Each row is a point on a tangle of strands that fork, close into loops and nearly touch. The rows are in no order.
In the rows, zero is written as 128.
Two points are linked if the straight distance between their rows is under 172. Some points are linked to none.
k805: [133 115 101 157 157  93 148 121 105 147 104 110 126 111 111 168  84 173
 101  90 124 109 148 147 119 103 131  97 167  66 124 135 149  89 126 145
 163 107  79 175 113]
k570: [109 140 111 109 146 156 144 122 145 118 128  98 173 139 132 114  86 109
 119  82  44 154 170 125 138 143 175 115 150 203 136 123 128 115 128 107
 115 141 150 100 121]
k885: [108 180  93 180 142 136 108  96 101 111 127 126 161 144 118 169 101  72
 101 157 145 143 151 176  81 132 113  82  82 104 112 165 114  88 112 145
 169  93 191 153 118]
k623: [145 110 130 125  59 107 151 159 156 176 157 163 132 134 154 113 107 106
 167 117 127 130 144 157 158 165  86 143 132 149 111 170 102 169  99 107
 115 168 149 189 137]
k493: [142 179 117 130  90 200  98  73 187 110 142 153 139 163 202 153 138  80
 159 156 116 170 139 165 122 188 120 165 102 166  69 136 115 174 120 149
 165 100 128 133 118]
k928: [107 125 169 128  93 123  73 140 126 150 137 136 116  53  89 105 172 130
 100 139 144 159 116 118 124  88 154 124 159 130 156  67 127 122 148 136
 103 103  88 109 138]
k247: [ 95 171 142 181 139 167 158 135 136 146 148 132 117  61 151 138  83 120
 140  58 141 170 112  70 102 145  70 115 144 123  95 110 128 112 142 123
 151 103 141 193 121]
k98: [155 112 175 102 113 119 112 130 109 141 150 182 119 148  98 113 122  80
  91 166 152  85 128 163 134 136  92 142 103 120 183 165  96 127 114 124
 126 145 155 142 142]
k613: [138 176 103 145 143 146 111  59 104  88  77 150  76 169 127 131 166 109
 135 215 133  73 104  88 153 119 116 132 150  96 147  93 137 111 122 120
 127  82 124 113 144]
k6: [104 112 116 112 156 114 152  94  92 148 122 145 114 100 145 109  92 139
 168  68  94  93 128  52 157 158  86 127 167 103 223 131 144 107 146 130
  86  82 124 148 140]
k935: [104 109  84 157 123  90 141  81  83  82 119 144  98 128 154 148  96 168
 158 111 125  98 145  82 146 120 119  57 178 109 146 150  98 148 145 104
 138  77 114 133 115]
k779: [133 104  91 157 110  58 157 126 144  85 154 119 152  57 132 166  99 122
 139 134 149 132 187 140 120 146 112  50 139 152  83 142  68 165  81 143
 131 169 142  92 165]
k320: [119 112  67 139 140  94 123 100  98  37  80 136 104 160 160 131 106 199
 166 145 131 121 116  82 160  95 142  81 132 137 142 210  69 158 178  86
 140  78 103 150 127]
k730: [127 103  84 142 120  89 132 119 103 148 139  64 124  96  99 129 175 121
 174 157 114 103 143 116 104  88 147 140 117 100 114 100 129 166  89 179
  87 148 147 136 161]
k574: [130 135 145 144 188 110 155 119 180 122 115 100 104 106 121 119 109 139
 125 123 121 148 161  24 197 141 127 115 150 130 142  79 160 115 146 119
 116 155 135  87 132]
k78: [120 122 197 148 154 111 115 110 117 203 141  97 139 136  96 117 140 134
 106  93  94 134  79 195 103 124 124 142  85  64 149 125 198  55 129 113
 112 192 119 151  65]
k83: [100 173 147 177 124 148 113 117 118 171  91 124 106 113 111  85 152 148
 129 112 122 113 107  80 118  94 126 139 150  61 162  58 168  94 158 137
  94 110 132 166 145]
k234: [147  87 127 142 139  85 187 139 150 121 190 139 142 110 134 193  99 103
 135 128 158 129 197 120 148 148 108 102 142 145 108 132 104 205  89 138
 158 152 114 109 127]
k877: [157 142 169 106 100 139 110  96 208 100 152 158 124 174 183 115 151 116
 107 149 151 135 107 129 191 183  95 150 112  99 115 114 168 127 167 115
 139 129 135  84 142]
k941: [148 152  25  94 131 116 176 119 135  77 125 160 148 191 179 122  80 125
 187 159 122 119 161 144 133 154 131 133 139 170  86 182  88 155 119  82
 133 104 116 106 142]
k178: [122 118  50  79 140 116 154 139 159 119 173 154 131 104 143 107 102 113
 177 158 153 158 120 107 147 100 113 140 134 148 127  86 146  93 118 108
 110  85 109 109 119]
k577: [112 124 231 145 108 103 158 125 123 149 177 116 130  93 129 143 120 120
 102  70 105 115  99 149  96 181 134 129 133 125 122 105 149 144 107 112
 130 195 127 114 116]
k340: [114 215 134 140 131 173 125 152 167 193 145 151 165 166 119 109 123  94
 101 132 140 157 113 168 100 116 131 175  87 108  76  95 176  90 115 108
 132 156 160 174 114]
k650: [129 108  75  91 181  82 149 100  82  85  72 171  81 116 131 138  96 165
 145 162 169  86 122  68 197 155 100 109 169 100 186 134  94  94  85 120
 108  82  72 108 150]
k292: [113 150  96 122 112 145 100  99 164 117  99 138 144 129 167 111  88 101
 173 147  92 194 157 121 182  95  70 105 116 173 174 164  63 112 168 118
 119 100 147 148 146]
k21: [128 142 177 116 160 116 145 192 112 181 188 146 145 145  80 137 101 126
  85  94 122 176 165 156  81 133 172 127 120 140 101 131 143 164 104  90
 128 212 138 111 142]
k57: [134  75 161  80 158 114 135 213 108 120  97 100 122 121  79  80 187 184
 109 108 143 110  87 106 135 128 174 159  96 140 153 128 148 121 105 106
  82 177 119 101 118]
k994: [ 91 163  79 150 171 162 146  98 167 111 130  95 166 128 109 120 120  99
 101 119  96 127 114 113 104 131 146 124 107 124 103  94 163  66 106 123
 141  93 179 120  99]
k938: [140 104 180 146 112 135 127  78 139 124  98 125 119 171 156 153 122 140
 112 119 126  86 110 139 180 161  92 133 136 110 147 133 136 116 119 143
 143 144 129 151  98]
k481: [153 131 152 179 116 159  91 124 166 147 169 107 150 114 150 161 122  72
 116 143 103 142 131 196  82 135 139 180 119 138 107 146 130 146 154 192
 147 115 116 151 100]
k310: [100 105 189 120 131 159 104 159  48 135  76 120  94 110 108 129 171 181
 134 108 161 140  89 110 110 131 103  90 114 105 148 168  67 132 163 128
 126 124 155 141 116]
k436: [136 146 180  75  75 164  81 118 157 161 161 164 163 219 130 109 154 127
  92  95 110 152 142 166 153  82 146 142  96 127 146  95 171 126 118 117
 119 140 122 154 109]
k483: [105 130 152 147  96 116 112  85 135 132  93  80 143  72 126 110 141 110
 117 145 107 158 138 140 135 137 122 115 120 163 118 109  98 143 113 164
 103 174 183 115 183]
k36: [176 125 129 127 102 135  80 166 142 129 128 177  96 126 112  86 151 115
 107 175 156  79  84 145 105  84 145 183 127 123 144 150 137 125 172 129
 113 109  93 159 142]
k703: [112 136 110  77 149 144 111 186 110 161 156 151 110  89  95 104 114 134
 166 127 177 172 115  80 108  87  87 138 108 128 142  91 144  89 121 103
  94 116 130 121 115]
k152: [127 127 205 153  95 138 109 173 133 173 105 100 145 136 127 101 159 180
 109  89 116 165  96 150 112  72 164 159 117 126 127 139 127 160 184 133
 127 168 125 174 138]
k560: [144 101 119 163 109  80 121 127 144 145 152 101  92 143 111 127 146 163
 129 121 139 124 125 103 146  90 110 106 119 104  77  77 163 103 111 141
 124 158 133 169  90]
k112: [127 138 112 162 136 134 133  90  86 124  76 103 136 150 115 139 100 148
  87  85  72  88 151 151 112 108 167 109 175 117 144 155 140 116 150 136
 141 119 118 168 135]
k844: [133 161 147 128  63 132 135 145 182 189 157 142 145 132 154 117 109 120
 137  85  83 157 154 170 127 190 136 127 115 165  73 126 132 146  90 115
 132 192 136 180 121]
k543: [120 114 126 157 114 120 136  65 142 135 127  91 152  59 130 149 105  77
 140 131 109 117 147 148 125 147 120 147 146 144 152  95  97 133  50 183
 125 147 132 165 161]
k145: [115 115 165 154 121  91 114 129 160 184 143 105 137 113 106 123 161 142
 115 117 140 146  90 146 123  88 122 140  98  59 117  66 202  55 125 137
 112 158 118 158  61]
k489: [150  98 143 162 119  78 166 120 143 127  85 109 120 151 145 113 143 149
 138 129 135  70 109 115 192 145 101 122 125  93 145 165 121 130 130 130
 129 169 158 170 157]
k196: [139  89  94  69 133 138  96 153 102  86 141 130 140 128 112 101 143 108
 133 167 132 130 125 166  95 124 118 120 103 188 145 175  69 122 131 125
  98 114 136  65 128]
k291: [107 159  86 148 136 110 127  23 121  67 100 140 131 145 131 122 118 108
 130 174 148  77 112  96 163 141  86  92 141  85 151  92 128  82  89 116
 131  88 145 138 140]
k465: [150 113 122  81 134 130 120 182  86 144 161 150 135 146  82 107 137  76
 130 154 142 111 155 152  99 131 120 148 110 167 165 166  90 146  96 120
  96 142 154 118 165]
k499: [155 131 156 140 108 150 106  97 145 120  92 104 118 179 135 120 148 132
  99 134  94  55  79 160 125 150 138 180 133 110 127 134 170 100 176 152
 128 152 129 136 114]
k919: [140 137 191 140  99 147  69  78 127 121 145 132 131 173 137 179 151  99
  76 148 126 127 154 205 113 133 155 144 106 138 105 136 127 176 124 195
 156 137 122 121 117]
k367: [121 145  97 166 197 161 144 105 167 108 147 114 145 134 119 141 124  60
 118 162 125  98  88 102 117 166  97 136  79 100 137 134 140  72 109 137
 160  88 189 110  82]
k674: [179 101 162 172 114 105  94 115 169  97 121 115  93  98 134 150 165 133
 115 204 174 134 131 127 143 122 138 151 137 128 110  93 112 146 127 179
 146 138  75 110 145]
k658: [158 157  66 110 150 144 194 146 153 136 144 158 142 144 166 116  88  89
 172 147 134 141 169 148 125 174 134 163 145 189  99 151 100 155  87 104
 138 122 116 130 164]
k375: [124 133 133 139 107 148  83 112 137 112  90 114 130 160 119  92 168 137
  86 129  75 126 142 125 130  90 170 125 117 178 159 181 104 188 186 152
 118 132 164 161 159]
k980: [143  88 246 144 148 111 143 177 103 139 127 109  92 114 105 145 122 172
 102  93 124 100  94 120 111 160 142 133 123 108 119 123 128 147 117 129
 113 215 101 107 101]
k762: [115 160 130 138 180 167 155 170 120 176 127  86 141 134 105 147 101 112
 155 113 141 183 189  74 123 122 133 139 121 144 117 106 127 162 102 128
 139 170 172 130 170]
k62: [121 159 117 115 128 152 170 143 110 161 118 142 134  81 123  91  86  97
 146 100 122 116 106 123  97 183 105 154 155 137 138 127 136  96 109 101
 105 131 142 156 192]
k421: [134 162  91 143 132 154 122 139 190 149 133 102 162 160 128  95 115 112
 111 105  85 117 105 137 121 144 132 166  93 139  90 109 199  64 127 111
  97 150 158 151  85]
k696: [128  90  87 147 139  70 125 115  60 105  97 147 107 125 108 177 106 182
 111 109 151  87 156 122 147 110 143  69 170  78 151 151  96 119  90 135
 145  94  94 154 114]
k467: [135 102 191 114  69 113 107 122 147 164 134 155 147 128 138 117 122 103
 124 120 147 149 131 167 183 145  72 134 110 151 165 160  72 143 103 129
 123 159 157 181 145]
k473: [124 106 146 126 182 137 105 172 112 166  73 117  93 121  86 116 174 130
 113 155 129 114 116  90 170 116 168 138 128  83 201  86 148  93 109 144
  82 120  99 102 107]
k881: [132 119 100 126  97 142 182  91 125 108 117 139 194 181 200 155  99 120
 141 116 108  93 146 224 140 168 175 125 166 124 129 175 116 125 128 117
 180  90 117 113 125]
k715: [124 103 152 137 119 110 168 115 153 126 200 100 128  78 146 127 132  80
 155 111  88 104 103 106 124 182 129 144 120 139 116  93 166 155  99 123
 111 166 148 107 119]
k244: [148  78 137 102 115 101 150 166  96 102 100 121 132 152 118 152 141 222
  96  71 150 120 106 175 114 101 143 109 132 131  91 158 116 117 109 124
 169 156  74 161  82]
k147: [125 142 122 101 157 167 105 157 143 140  81 106 127 106 133 103 139 111
 173 148 111 195 151 103 155  76 112 149 120 162 201 151  78 147 169 141
 122 100 134 135 171]
k32: [149 126 148 129  93 143  73 139 173  91  96 127 138 181 160 122 201 155
 113 162 155 144 111 159 171 106 140 136  45 132 141 201 100 174 167 169
 163 131 134 173 127]
k544: [149  90 134 110 130 106 150 129 105 151 185 121 102 135 100 129 171  96
 174 171 160 112 139 105 112 123 140 153 123 119 112  77 136 200  57 148
  98 155 134 115 145]
k538: [116 115 118 122 122 132 155 109 105 116 114  95 175 127 118 135 116 138
 100  70  51 102 156 172 100 122 196 104 182 172 122 141 121 141 128 116
 131 151 121  98 135]
k140: [156 167 193 103  55 162  43 110 179 142 161 176 127 195 140 116 166 116
  52 124 114 113 111 167 139 126 154 152  92  98 118 120 184 129 178 140
 107 148 134 123 133]
k101: [170 115 114 109  92 147 124 157 122 102 110 125 134 150 122 134 135 170
 111 102 117 131 128 178  88 127 142 148 121 177  59 145 116 125 116 144
 126 167  87 134 117]
k388: [148 144 141 103  98 102 170 210 145 175 173 135 152 131 111  96 122 139
 124  88 110 141 141 159 101 160 162 129 123 154  54 129 159 138  93  79
 104 210 134 121 144]
k851: [191  92 148 108 121 149 110 169 138 108 145 122 100 179 146 146 149 153
 136 135 147  99 105 151  99 140 132 196 102 137  76 142 132 166 125 160
 123 153  81 122  98]
k878: [114 114  86 109 127 109 160 153  69 148 104 117 129  72 122 147 127 195
 160  79 126 123 160  97 119  72 190 102 184 113 147 109 114 203 121 153
 146 101  71 143 168]
k799: [115 138 125 202 153 137 155 116 154 121 139  86 111  45 125 166 129 126
 115 106 101 105 111 108  77 131 154 144 155  87  89  81 166 123 129 170
 145 114  96 125 100]
k365: [ 94 129 157 119  84 158 138 119 105 129 188 151 156  92 147 149 138 115
 135  92 117 173 144 150  79 132 156 103 171 170 103  96 127 164 144 100
 162 101 120  97 128]
k786: [161  68 155 181 112  73 133 102 147 128 152 105 117  84 132 180 145 122
 126 165 148  93 146 165 128 115 140 130 148 100 127 108 119 166  99 184
 155 147  80 136 111]
k398: [ 91 122  22 107 129  86 141 103 102 118 151 136 158 120 118 115  62 128
 160 104 133 105 149 123 107 110 105  90 147  93 128 134 119  77  95 112
 107  82 147 157 130]
k336: [120 147 187 115  97 111  91 121 114 163 188 182 110 152  98 142 110  89
  64 134 149 146 136 185  79 155 106 108  82 143  62 154 125 148 101 125
 135 179 177 140 124]
k903: [105 136 166 143 159 150 151 145 131 166 156  84 120 129 142 145 152 110
 179 142 145 185 123  85 135 128 115 144  86 107 112  97 154 149 128 125
 136 146 185 104 123]
k626: [ 98 111  74  87 153 127  97 116 129  89 149 118 123  86 120 122 133  91
 175 182 111 154 113 123 107 116  78 117  90 150 165 161  73  96 142 121
  88  95 142  49  99]
k566: [121 165  88 134 148 167 180 145 191 147 153 136 192 116 159 128  79  86
 133  93  86 160 164 143 131 177 179 146 148 188 116 115 132 135  99 114
 163 110 124 135 129]
k723: [128 118 118  71 140 109 165 142  78 114  60 155 101  91 128 104 117 198
 147 112 187 117 103  78 166 137 111 113 177 110 172 122 106 105 110 114
 127  90  80 131 183]
k256: [107 103 132 111 144  98 102 201  71 185 159 119 103  39  74 128 147 154
 169 109 172 153 109  78 106 117 110 136 121  83 148  76 134 112  85 139
  73 139 104 119 122]
k381: [107 102 117  94 126 130 112  85 148 109 158 130 168 195 140 122 102 119
 115 100  80 157 176 125 170 113 146  99 128 168 155 123 120 135 129 117
 131 123 166 112  89]
k981: [105 165  76 151 148 145 107 124 105 155  97 125 110  83 112  97 155 112
 149 142 109  99 130  68 103 116 130 158 157  65 156  84 164 134 163 145
  94  72 123 115 163]
k679: [136  76  91 100 161  61 141 169 134 164 148 106 122  93  82 112 110 152
 129 105 121 123 139  89 153  84 163 138 137 114 161  84 185 100  91 147
  78 130  94 139 107]
k442: [121 127 134  64 163 109 125 127  82 104 117 187  95 157  96 130 124 126
 138 166 191 142 145  67 182 127  73  95 138 133 176 158  79 153 103  78
 121 115 147  97 154]
k54: [ 95 156  94 151 153 157 107 102 134 116 136 131 152 129 135 156  74  67
 138 144 125 178 165 110 133 127  58  87  89 149 143 167  75 110 122 137
 149  92 195 145 118]
k597: [122 165 137 197 155 165 172 135 172 117 130 105 145  71 137 168  93 118
 112  97 125 153 118 120  97 151 123 141 134 131  68  91 129 107 102 148
 174 130 111 155 122]
k460: [128 163 107 160 145 120  92  63  83 110  97 102 130 175  91 164 135 108
  74 170 135 109 154 180 100 112 156  97 104 107 110 128 145  88  96 157
 150 115 156 131 111]
k358: [106 162 132 155 157 179 152 147 124 133 125 114 103 100 144 111 102 150
 141  77 106 152 118  42 106 137  91 114 148 141 105 109 158 106 197  93
 108 120 136 116 106]
k79: [161 136 111 106 116 163 134  90 143  76  79 134 104 171 163 104 115 152
 130 125  93  79  92 127 132 140 118 170 155 181 114 136 145 109 164 111
 112 109  90 131 119]
k431: [147 106 100 133  98  75 139 146 169 128 109 108 111 152 135 102 144 178
 144 126 155 149 129  94 183  96 103 109 115 141  96 119 128 133 142 125
 123 167 145 155 155]
k243: [113 162 148 164 110 151  89  69 132  91  72  85 112  88 128 127 160 124
 102 170 117 147 127 127  97 138 121 127 108 159  79  97 116 127 157 160
 118 138 166  81 147]
k804: [ 90 148 120 160 173 153 155 166 121 171 120 102 146 106 134 118  90 146
 131  57  97 165 133  94 120 108 130 116 146  96 154 125 186  77 199 113
 119  90 143 138  93]
k472: [116 105  92  71 190 101 129 150 116 112  87 153 106 180  96 101 159 148
 135 149 159 135 138  66 204 106 110  61 112 123 196 158  94 105 124  86
 112 106 151  92 121]
k744: [147 106 102 134 166 106 211 164 114 102 138 114 140 116 145 170 121 144
 133 127 154  75 138 139  99 166 146 109 145  96  98 138 151 116 125 120
 168 121 114  61 121]
k102: [135 134 170 117  64 154  67 167 165 126 108 116 141 165 153 113 187 185
 102  94 126 149  89 171 129 118 145 147  71 136  93 171 128 151 186 141
 129 158 147 157 118]
k135: [139 136 128 113 104 133 106 179 125 168 119 144 114  95  96  66 173 106
 142 173 147  90  91 115 116  66 118 169  96  83 198 131 121 121 146 143
  76 127 132 164 169]
k661: [135  98 154 115 163 103 102 121 121 174 144 141 136 172  73 144 126 138
  82 110 103 137 107 209 123  90 121 126  94  76 153 176 162  80 150 131
 148 151  99 168  58]
k176: [160 134 180  77 120 165 105 128 158 106 148 200  96 213 151 140 163 127
  97 167 161 128 129 100 189 160 125 140 127 117 140 121 139 161 155 101
 157 110 109  76 121]
k396: [137 109  83 123 177  91 175 130 166 130 136  83 122  72 119 128 111 142
 160 133 136 124 155  55 157 125 148 155 142 136 131  50 173 118  75 145
 102 152  91  86 130]
k979: [135  86 102 107 167 118  92 168 152 121  95 124 103 142 103 104 185 146
 108 167 128 128 120  92 200  84 151 103 109 132 192 121 119  89 141 137
  99 110 117  97  88]
k535: [131 167 153 122  63 178  90  59 155 118 110 119 151 162 176 164 152 110
 121 128 114 151 156 204 102 175 153 139  99 172  56 121 120 169  90 183
 156 146 141 127 130]
k430: [ 97 118  95 122 156 110 144 157  84 136 136  92 121  33 104 128 130 143
 168  95 140 111 108  78  80 157  93 138 121  63 108  89 153 110  76 142
  88 144 135 107 144]
k607: [159 136 123 171 113 146 115 146 146 126  94  87 114 135 127 105 136 128
 123 139  81  92 138 112 108 119 158 161 133 165 107 158 123 193 180 151
 121 164 134 140 176]
k202: [135 115  92  96 162  75 165  97 105  77 102 161 120 119 121 144  72 132
 138 158 200 124 174  88 173 154  77 113 156 124 152 151  83 125  71 100
 137 122 120  95 175]
k444: [138 173 128 144 116 148 152 137 133 182 101  98 171 163 124 125 148 108
 119 135 141 126 126 202  91 148 157 153  99 115  82 128 157 113 113 132
 141 179 182 144 159]
k288: [ 90 164  43 135 196 151 125 141 119 130 123 110 125  45  92 109 115 125
 149 112 108 107 113  45  78 156 104 175 117  73 125 100 166 113 119 154
  99  75 135  97 149]
k722: [149 159 160 148 148 160  92 115 130 115  92 172  67 201 134 147 171 110
 105 205 157 102 104  94 193 134 116 111 116  82 151 113 136 112 162 130
 161 100 130 102  98]
k641: [119 116  93 150 176 132 158 118 103 102 132 112 119 111 137 165 104 117
 138 133 150  93 118 109 112 176  97 105 130  75 119 133 126  93 103 138
 158  85 144  95 103]
k916: [141  94 142  87 159 115  99 199 117 115 107 128 119 170  69 108 185 172
  65 143 163 133 113 128 145 103 154 110  93 131 128 131 130 105 116 117
 123 151 133 114 105]
k532: [166 131 114 132 129 151 137 168 153 137 115 126 101 115 133  90 130 118
 148 161 119  90 113 114  97 112 155 225 141 147 127 130 158 160 173 136
 101 126  92 128 168]
k502: [127 109  78 128 107 110 104 140 128  97 129 104 154  82 121 135 133 146
 151 156 173 197 154 159  98  73 144 114 136 157  91  98  89 125 129 149
 130  98  91 108 125]
k624: [125 132 167 141 135 175  63 111 119  93 107 127  83 109 132 146 140 111
 111 176 128 163 131 121 112 134  86 116 109 156 122 134  90 134 168 152
 147 110 129  98 106]
k305: [108 205 122 152 128 186 125 154 120 189 144 160 139 129 117 101  92  82
 115 109 124 135 114 152  72 139 115 155 141 121 110 130 133  97 135 100
 128 112 158 197 152]
k601: [147 103 149 170 113 118 139 135 144 146 162 102 121  58 141 158 122 102
 134 128 119  98 117 163  81 128 143 169 157 100 128 128 150 132 142 169
 145 125  84 139 117]
k65: [128 138 186 147 118 172  99 178  85 141 125 148  85 123 117 144 100 139
 136 135 163 160 104 121  88 119  75 131 108 138 111 154  78 149 174 134
 141 142 137 149 122]
k362: [137 143 194 135 127 140 175 149 109 146 128 132 121 126 129 125  91 105
 124 110 122  77 115 131 116 202 118 145 144 132 122 153 123 155 120 100
 122 189 165 134 177]
k206: [123  91 154 156 113 107 142 133 110 125 135 116 137 105 129 172 174 168
  86 110 117 132 128 183 101 111 187  78 165 101 105 138 136 143 174 129
 178 114  89  81  98]
k554: [120  98 154 117 159 133 100 146 138 109 105  99 109 113 114 105 176 140
 132 135 109 167 139  81 156  96 155 128 120 191 194 175  80 201 169 144
 124 122 121 127 149]
k898: [112 121  75  89 161 120 123  88 141  64 115 114 151  73 110  91  89 113
 119 143 109 118 125 113 125 140 155 127 159 174 143  89 115  80 113 118
  80 118 110  51 144]
k126: [150  94 121 124  74 101 158 124 139  68  64 134 156 167 177 152 113 207
 114  84 151 116 125 175 170 144 117  93 129 135  78 176  93 121 116 103
 166 155 102 154 114]
k517: [110 143 185  84  74 155 111 123 123 143 169 177 146 135 141 144 122  95
 105 123 152 186 130 179 107 185  97  98  84 172  73 133 111 135  96 120
 149 135 187 101 115]
k296: [ 97 165 142  93 100 173 140 118 132 122 165 182 143 109 156  94 111  93
 149  97 121 167 111 108 114 140  99 122 163 180 131  89 134 118 157  64
 138  83 128 120 130]
k273: [120 119  87 138  86 113 128 102 103  78 142 138 180 151 167 148 112 131
 123 146 142 125 129 219 100 121 162  92 147 125 107 150 110 103 146 109
 169  69 118 112 116]
k690: [127 118 165 129 126 131 124 162 129 156 111  76 140  89 128 102 165 113
 149 148 126 145 108 127 133 144 117 156 105 121 151 135 131 121 151 135
 100 159 174  89 166]
k987: [130 163  69 156 147 143 153  71 135  71 115 149 170 162 167 144  92  56
 142 185 133  71 121 171 134 179 123 136 124 121 154 180 114  88 103 121
 168  68 153 138 142]
k948: [138 110 149 137 157 119 154 147 159 113 198 146 124 170 130 172 110 101
 110 126 147 131 168 103 149 157 118 116 128 133 105 121 154 154 109 124
 172 140 132 112  84]
k427: [ 70 148 130 116  78 140 129  79 105 111 189 170 151 137 157 146 127  95
 119 116 124 155 125 169  96 156 134  63 122 154  71 125 123 152 117 102
 162  91 193 108 119]
k984: [140 128  97 146 116 105 115  69 141  73 135 168 147 136 151 140  94  69
 120 189 163  92 134 156 168 137  74 116 129 106 170 150 108  86 106 125
 153  79 125 137 123]
k890: [132  76  77 121 122  54 152 163 134 152 112  82 130  70 104  93 164 167
 150 116 126  87 118 115 134  95 163 133 137  90 151 120 143 136 119 153
  80 136 116 129 184]
k366: [119 133 171 110 158 139 139 170  76 149  91  99 121 113  82  95 168 153
 128 110 117 107 102  83 133 137 175 158 150 110 166  82 184 105 107 103
  74 141 122  70 132]
k307: [148 104 202 125 144 126 116 183 153 168 139 127 117 185 130 104 119 163
 118  70 115 147 111  81 182 113 101 134  93 128 162 129 162 107 169 116
  97 171 126 161  74]
k433: [104 127 159 127 107 153 165 125  78 164 167 131 131 140 139 160 112 126
 143  82 108 151 157 142  93  94 165 137 176 138 121 111 136 191 130 113
 163 121 111 163 126]
k378: [169  75 147  92 125 137 148 124 127  74  89 144  79 174 163 131 156 183
 150 130 140  68  74 129 144 153 128 173 140 147 117 147 125 161 129 114
 153 130  65 120 114]
k13: [109 147 146  64  85 154  97  91 146 132 131 148 169 221 140 125 132 115
  98 101 100 155 163 164 169 105 114  94  69 159 139 131 140 113 113 120
 125 138 184 136 102]
k716: [ 83 123  82  66 158 103 120  96 126  84 142 132  87  91 137  84 148 140
 180 153  94 144  94  88 125 106 101 113 154 148 160 157  84 113 179  85
  69  91 111  42 129]
k664: [131 107 208 144 103 108 108 150 110 159 142 149 119  79  91 126 169 160
  52 114 136 148 104 172 114  97 189 116 171 108 138 100 132 124 163 119
 147 128  69 124 126]
k93: [128 102 107  72 154  96 179 182  73 144  67 139 117  95 108 129 118 229
 118  76 176 103 125 104 150 105 187 119 171 111 169 129 122 133  91 153
 139 104  64 170 156]
k110: [134 148 135 183 151  89 107  70 111 136  98 109 127 158  71 155 122 134
  39 127  91 117 168 173 123 103 170  91 132  99 113 165 145 129 137 153
 158 171 134 153 146]
k972: [123 135  91 147 121 118 142 170  74 172 154 135 112  81 114 148 104 142
 143  84 119 122 159 126  63  89 143 125 174 105 105 142 122 190 146 139
 143 115  88 177 158]
k188: [106 159 177 163 111 124 125 144  99 201 117 128 116 134  91  92 137 186
 110  91 124 138 100 125 102  63 154 141 156  73 136 103 161 125 158 104
 108 147 108 196 151]
k913: [128 113 137 109  98 113 130 112 157 126 202 133 128 154 138 130 163  79
 153 170 139 127 115 141 122 167 119 148  81 153  85 106 150 172  82 139
 110 167 173 112 127]
k99: [144 143  40 128 132  96 151 121 122  75 100 145 113 195 177 127  84 158
 199 158 129 124 120  99 162 121  83 124 121 148 110 207  99 151 160  80
 135 105 118 141 129]
k862: [ 83 114  56 139 109  74 158  87 124 102 150 103 172  87 140 128  83 124
 161 127 143 136 159 144 129 139 112  62 137 120 100 123  81 119  67 126
 127 134 158 127 144]
k711: [142 157 103 135  86 149 151  69 155 125 106 147 188 195 193 146 120  94
 145 134 122  79 108 206 156 212 120 147 135 122 120 170 130 102 104 117
 169 122 159 144 113]
k328: [143 134 103 163 171 124 147 100 174 104 146 109 100 173 130 136 106 114
 122 149  98 120 169  49 171 141 122 123 127 138 101 112 162 159 146 128
 139 153 156 107 117]
k834: [127 115  67 119 115 107 137 134 114  98 149 149 146 107 160 135 104 125
 181 174 166 162 136 146 124 101 131 102 152 125 142 136  99 116 140 112
 151  46 104  99 140]
k56: [134  98 216 144 159 122 124 184 109 165 121 121  75 122 114 123 111 181
 127  52 119 118  98  67 141 116 132 131 131 124 164 127 146 138 144 125
  75 170  88 170  86]
k740: [176 147 118 152  95 129  84 124 140 105 101 134 152 178 155 140 169 101
 141 207 161 122 114 188 144 124 121 139  69 128 136 189 107 121 152 166
 153 113 147 136 153]
k758: [145 136 146 141 113 174  77  69 160  86 141 146  92 152 183 157 141  81
 138 178 106 134 124 126 142 144  90 165 120 141 128 133 121 159 172 145
 159  86  94 116  93]
k665: [130 140 131 142 113 127  93 138 154 136 146 120 136  65  94 122 127 136
 101 131 158 194 150 109 109  81 143 134 155 175  90  58 128 130 123 146
 119 137 102 122 141]
k85: [106 147 125  64 128 179 116 116  94 134 149 173  92 142 125  99 119 129
 167  94  99 156 113  73 120  89 104 127 156 192 164 107 133 138 171  73
  95  83 104 120 105]
k710: [147 153 140 153 127 132 183 130 121 120 125 114 148 132 143 148 142 115
 124 143 150  93 137 163 100 167 149 130 135 112  86 120 143 149 106 134
 161 163 154 105 173]
k585: [123  99 150 106 128 137  97 148 110 158 150 128 141 133 112 140 133 110
 127 113 110 134 128 155 127  95 117 124 115 113 195 127 132  77 137 134
 130  94 116 145  73]
k190: [ 91 144  94  79 143 150 104 115 117 105 128 163 115 140 135  98 154 132
 162 155 110 174 123  80 142  59 130  97 147 161 175 127 106 135 197  83
 106  53 106  70 118]

A tip is a point with one link. Name the tips that can be reached along the links from each point below, in the order of the rows.
k288: k877, k206, k740
k442: k21, k336
k786: k310, k543, k674, k762, k804
k570: k140, k135
k948: k398, k307
k79: k126, k585

How many points has the smallest loop of links through each point below? Write none if it is on no loop.
k979: 5
k99: 11
k690: none
k444: 6
k994: 8
k913: none
k85: none
k560: none
